Each row is a point on a tangle of strands that fork, close into loops and nearly touch. The rows are in no order.
(in the rows, 100 means zero)
Two points are linked if the straight distance between their rows is under 94.2. Some points are linked to none.
fure: [116  90 111 106 120  90  87 105 139  86  68 107  99  68  68 114 110  74
 122 124  71  85  86 124  89 121 114  90 116 128  71  77]
neron: [ 90  76  86 105  98  72 114 119 124  98  31 119  82  92  92  94 103 105
 109 109 100 120 111  79  95 103 103  98  69  85 103  84]
mifu: [117 104  82  95  79 108  76 113 105 103  72  82 105  77 139  93 103  99
 110 109  97 128  96  83  84 110  82 130 108 137 132  90]
Mizi: [ 96  95 105  99 125 103 123 130  82 117  99  74  87  99  96  94 112 114
  74  70 114 105  95 115  96  92 127  66  47  96 109 100]
lisif: [109  97 101  75 100 110  72  91  73 119 131  93 122 112 111 101 113 134
  91  81 110  78 108 126  97 116 114 134  56 116  96 115]
vok: [124 111 122 120  60 122  96  95  97 105 156 115 103  95 100 101 116  65
  86  88  81  91  70  91  90  87  85 112  91  95 111 105]
ginul: [ 73  79 130  79 108  74 117 102 119 104  53 125  93  95  84  90 104  82
 102 123 114  94 108  96  98  96 116 113  75  63  81  83]
nuka: [134 125 114  84  85  93 120  88  71 106 108 101 135 103 104  88 105  83
  77  99 108 106  89 116  80 122  83 137  92 111 102  99]
vare: [ 56  83 110  98  88  82 112  75 117  73  71 105 117 138  64 118  92 135
 122 106 112  93 103  98 100 108 105 106  97 108 104 114]
lufof: [135 124 118 120  77 122 103 100 120 125 117 115  85  90 116  97 135  62
  99 101  71 117  81  89  97  95  98 131  86  98 119 106]
deze: [105 117 105  91 122  72  92  67 103 103 131 120 107  65 121 107  98  93
  90 107 119  78 118 115  93 117 102 105  60  90 110 116]
lik: [120 116  82  97 118 117 107 137  81 124  67  62  73  80 106  81 114  94
  92  87 102 117  93 113 108  98 110 101 123 115 119 102]
sunud: [103  83  89 120 106 109  97  77 110  97 124  71  83 100  70  99  84 116
 124 107  73 101  95  92 142  76  89 102 144 112  85  83]
muset: [100 117 100  90  82 111 106 120  80 130 104 123  60  99 105  61 102  72
  76 104 110  80 100 104 108  91 102 101 106  89 111  99]
garod: [112  93  93  80  57 117 107  95  76 131 133  77 124 110 112  94 114  99
  85  55  99  79  85 114 110  88 128 107  93  93  95  93]
lasi: [124 111 106 112 117 103  96  58  88  85 121 135 106  93  92 104  88  94
 108 109  76 110 104 108 133 101  86 122 130  99 101 132]
Teb: [ 59  96  95  55  76  62  77 109 128  85 109 109 102  86 120  94 101 127
 110  85 112  86  84 114  90 100 122  97  99 110  77 107]
nef: [ 73  97 103  77 104 117  77 121 101  96 118  94  90  94 126 104  91 108
  94 103 111  92  96  84  91  75 120  81  79  86 121  99]
nibos: [ 91  84  77  98 107  92 107  65 117  75  94 107 113  97  92  90  93 132
 108  83  84  96  96 107 129  96 117  68 132 121  68 118]
tovuf: [100 114 113  93 121  96 101  87  69 107 114  89 103  96 119  97  66 104
  89 114 122 107 114  90 107  98  97 117 110  68  92 104]
Teg: [ 96  99 122 109 112 110  92  81 121 102 123  85 108  80  89 108  90  93
  96 132 119 123 101 113  85 106  92 156 118  88  99  78]
dof: [121  76  99 132 105 120 102 119 112  67 107  99  70 120  73 104 107  93
  95 116  94 127  92 125  82  81  97  80 127  83  75 112]
kasi: [111  93  73 115  91 117  93  97  75  91 111 101 116 133 133  82 119 107
  96 105 103 140 146 116 120 106  72  88 103  84  83 112]
Mepa: [116 130  87  94 114 106 109  75  74 104 103 122 125  94 117 102 107  93
  88  68 110  80 107  93 112  97 110 100 109 109 119 142]
Monon: [ 98  98  87 137 103 125 109 112  85 115 122  79 113 104  90 115  98  69
 103  64 110  92  91  68  87 104  84  92 145  94 117  92]
voti: [ 80  84  89  89 112  85 104  70  73  77 114 111 128 114 115  90  89 136
 101  81 116 112 126  99 133  92  80 102  95 101 107 119]
Lemu: [116 110 102  74 103 103  64  98  86 122 137 102 112  93  98  96 120 115
 102  87 101  86  82 108 110 107 102 142 108 123 101 104]
pamib: [111 119 129 135 107 101 122 122 109 106  93  90  61  74  87 120 106  71
 127  98  71 114  90  79 101  50 105 128 107 131 108  88]
zipo: [ 91 119  93  92 137  98 118 124  89 114  59  90  87  89  98  98 104 112
  90  87 107  98 103  94 109 100 128  82  97 101 113 106]
Lusab: [114 105  84 101 100  97 102 121 131  92  72  87  90  60  86 103 122 105
  91 106  68  92  80 131 100 116 107  79  89 125  97  84]
pefa: [127  95  84 129  74 123 108 107  97  96 125  56  78 121  94 105 113  98
 108 103  89 114  95 123  90  81  99  84 118  81  84 117]
diru: [118  99 117 105 111  96 115  83  84  76  96  84  80  98  84  84  64 102
  82 136 101  78 104 124  98  88 104  70 101  93  70 102]
sivo: [ 99 108 108 107 119  96 107 116 104  85  83 137  98 110  90 119  85  79
 112  99  84  75  94  75  86 105 100  75 128  87  92 107]
kiz: [ 65 105 120  96  84  72  85 103  90  91 106 134  98 124  64 126  86 111
 107 112 100  69  99 100 127 102  97  98  72  67 100 108]
nogo: [123 113 111 140  71 114 102  82  85  82 133 122 100  93  83 106 109  83
  95 109  83 114  89 110 114  81  86 126 122  88  89 126]
geka: [ 98  79  96  95 127  73 100  68  84  69 123 138 124  84  83 102  87 106
 103  86  95  97 112 112 135 107  72 105 126 105 101 117]
pava: [ 69  70 105  87 103  86 108  57 102  65  78 125 113 108  74  84  84 137
 111 116  96  84 109 128 130 104 107  94 112 125  85 114]
vufor: [ 75  91  89  81  81  86  93  91 105  82 100  83 119 100 104  88  83 132
  93  81 115 104  92 115 106  96 122  83 124 102  53 110]
Sogi: [100  75  92  89 107  79 109 143  99 111  97  81  77  78  97  81 105 115
  74  84 101 103  89  99  97 100  94  70  54 100 111  71]
fovi: [113 112  95  89  49 101  96 129  69 127 111  92  94 106 122  84 106  86
  90  85 100  73  92 117  99  96 101  96  84  79  90  91]
lesil: [104 113  84  69 118  92  65 120 128 108 105 107  83 105 122  99 118 119
 115  91  86 109  90  75  86 107 108  90  91 142 100 105]
Mugu: [103 115 120  88 135  89  81 104 115 128 114 100  91  75 120 106  96  88
 114 119 111 122 109  95  97 123  86 156 108  91 112  83]
geki: [ 96  69 109  98  97 117 115  68  92  54  92  97 121 100  94  69  87 116
  87 119  93 110 109 137 133  91  74  94 114 112  93  97]
Badeb: [101 105 110 110 112  85 128 100 102 130 106 119  97  84  72  98  92  76
  91  97  91  57  99 102 108 124  92  85  86  90  95  73]
zas: [102 127 121  89 133  90  92  83  81 137 115 100  87  64 115  92  70  85
 101 127 102  87 113  92 120 114  93 125 107  95 110  89]
lasev: [ 89 103  74 104  92 135  99 110  91 101  98  80 132 102 114 127 108  79
  99  77 119 111 104  75  70 104 115  85 137 102 115 108]
sasom: [119 111  99 105 105  93 124 113 117 135  67  68  64 115  88  90  94 100
 110 102  85  84 103 100 114 107  91  84  79 133 115  59]
bidi: [ 98 103 103 103 106 115 112 130 105 123  90  70  88 141  83 114 102 124
  99 100  97 102  88 104  85 114  99  87  93 111 113  69]
Ropul: [117  83  86 116 131  91 112  91  89  80  89  78  68 123  86  77  74 114
 106 117 105 110 119 109 103  96 100  58 131 111  56 119]
tonog: [ 98  92  77  90 105  91  96 124 108 102  87 116 110  56 123  96 119  88
  96  64  92  93  89  81  97 100  95  95  97  99 131  98]
bima: [ 83 106 107 110 109  92 108  89 109 100  58 105 107 144  77 132  82 125
 120 129 103  98 114 100 105 121 100 105 108  93  89  90]
Fut: [ 91  85 114  87  98  98  96  93 143  96  81 118  92 111  98  81  82  76
 116 127  97  65  93  61  80  88 104  86 109 125  86  67]
lalu: [116 104  88 134 113 106 104  92  94 120 127  68  91 105  82 104  86  91
 117  90  95  84 105  81 113 105  78  89 132  93  93  85]
tifu: [ 86  96  97  83  75  97 101  96 103  95 100 136 111  65 136  78  94  67
  89  89 108  77 100  70  86  91  90  94  85 104 131 104]
bazik: [ 93  80  96 153 112 133 103  72 124  64 104 110 120  90  91 125 118  92
 106 107  82 131 114 109 113  92  76 102 114  80 109 109]
Liki: [ 90  82  94  87  95 109  84 136  85  95 139 108 105 117  91  90  91 104
  82  56 123 109  78  95  92  88 105  82 122 118 109  99]
Pepok: [111 111 104 114  93 109  85 100  98 106 121  65 106 111  89 112 102 108
 112 117 104 136  89 100  93  92  99 144 127 102  82  85]
Vut: [ 84 101  92 111 101 106 109 119  83 104  80  77  96 151  85 118  94 149
 104  99 101 120 101 103 108 114  99  86 107  85  86  99]
Mab: [113 112  96  94  86  89  91  87 133  88 103  77 112  54 106 113 127 105
 118 104  63  99  70 107  96  97 107 114  83 129 105  99]
Faza: [106 114  79  90 120  92  71 108 162 112  99 106  92  96  99 107 117  94
 111 112 102 111 111 100  81 120 109  95 101 145  91  81]
Masez: [ 88 117  94  72 106  59  75 123  96  98  86 120  97 109 117 102 111 113
 122 100 103 101 107  63  90 106  94  91  63 116  99 116]
damer: [ 94 111  99  77  87  65  89  96  81  86 121 116 128 128 113 105  92 113
 107  78 120  89 102  68  78 102  86  92  74 114  94 120]
sikon: [122 101  78 125  83 122 109  98  65  99 109  92  80 141 114  93  98 102
  91 100 104 109 121 117 100  93  94  71 107  75  93 133]
Kor: [ 73  79 105 100  87 101 117 129 111 109  61 118  92 111 106 104 110  86
  95 107 103 128 106  75  74 100  97  97  52  77 132  84]
Vaver: [115 104  82 113 124  97  74  85 150  86  96  93  97  73  89 110 111  85
 114 133 103 105 114 114  90 113 116  94 116 120  62  93]
Bili: [104  99  88 101 100 115  81 104  76 101 109  77 113 133 108  98 100 142
  98 107 113 139 111 114 109 118  90 111 117 110  83 105]
zago: [ 80  90 106  96 121 126 116 112 129  98  83 101  85  97 117 104  97  92
  82 112 103 109 104  80  74  81 121  76  70  81 133  87]
fofe: [ 88 115 100  94  92 104  71  95  86 116 121 108 116  94 128 116 114 110
  88 108 127  85 124 123  88 123 110 122  59  88 114 111]
Lozi: [ 85  87 121  68  87  75 109  89 122  83  54 122 103 102 104  84  97  91
 119 127  96  77  95  87  84  86 117  99  94 100  70  93]
pofog: [123  78  97 114  93  75 124 118 115 114  41  97  59 104  90  88  77  90
 113 110  81 100 110  84 103 111  82  84  87 108 105  60]
bunev: [107 113 100 106  86 131 108 127  73 114  97  91  81  76  95  80 109  59
  75  90 111 101  84 117  95  92 104 104 134 101 124 110]
bevuz: [ 98  64 103 120 102 133 100  92 123  70 105 120 105 123  93 113 105 109
  87 117  93 132 106 122  95  95  99  97 117  62  93  95]
Busoz: [125 132 102 112 112 118 104  88  99 129 103 108 108 101 117 120 125  82
 110  73  83  99  92  82 105 104 103 124 109  94 119 112]
lati: [127  89 110 122 103 100 113  70  71  62 120  73 115  86  83  91  74 106
  80 117  99 111  98 129 111  92  76  97 107 101  82 106]
fisep: [ 70 109  90  66 120  88 106 119 104  91  75 119 109  77 114  97 112 102
  90  68 118 107  97  97  92  93 131  89 103 110 118 123]
fak: [ 64 100 140  81  69  65 107 101 101  92  89 132 100  98  76  97  86  74
 101 114 111  74  88  90 113  87  92 117  59  66  99  98]
tafo: [101 112 109 113  96 131  77 122 103  97 124  80  75  94 123 112  88  85
  98 117  84  94  87  72  81  83  88  84 106  79 118  98]
lemak: [ 97  99  76 101  71 134 112  86  70 132 102  67 135 125 119 115 114 105
  96  73 116  96 115  88  95 108 129  96 114  95 106 100]
Pobip: [ 50  87 117 106  70  89  91  71 103  83 105 110 115 133  84 129  89 124
 115 108 121  93 118 111 115 100  96 114  66  60 118 111]
mib: [114 108 111  85  90  82 119  89  86 119 112 111 133 116 119  98 110  90
  94  76 106  91  97  77  70 114  87 116  63 101 116  97]

A tip is a point with one link. Name the tips that can be reached along the links from each point below, in the order of the rows.
bunev => sunud, Sogi, tifu
vok => Mepa, voti
Faza => nuka, Mab
fofe => deze, Lemu

A piece is two or more points that can be reached from each other along the links. Count, over all rows, the pieces, the separate loops (a circle has one, a figure eight two, a Y none), the forks (points with three links) and the tips (points with one).
pieces => 5
loops => 1
forks => 7
tips => 15
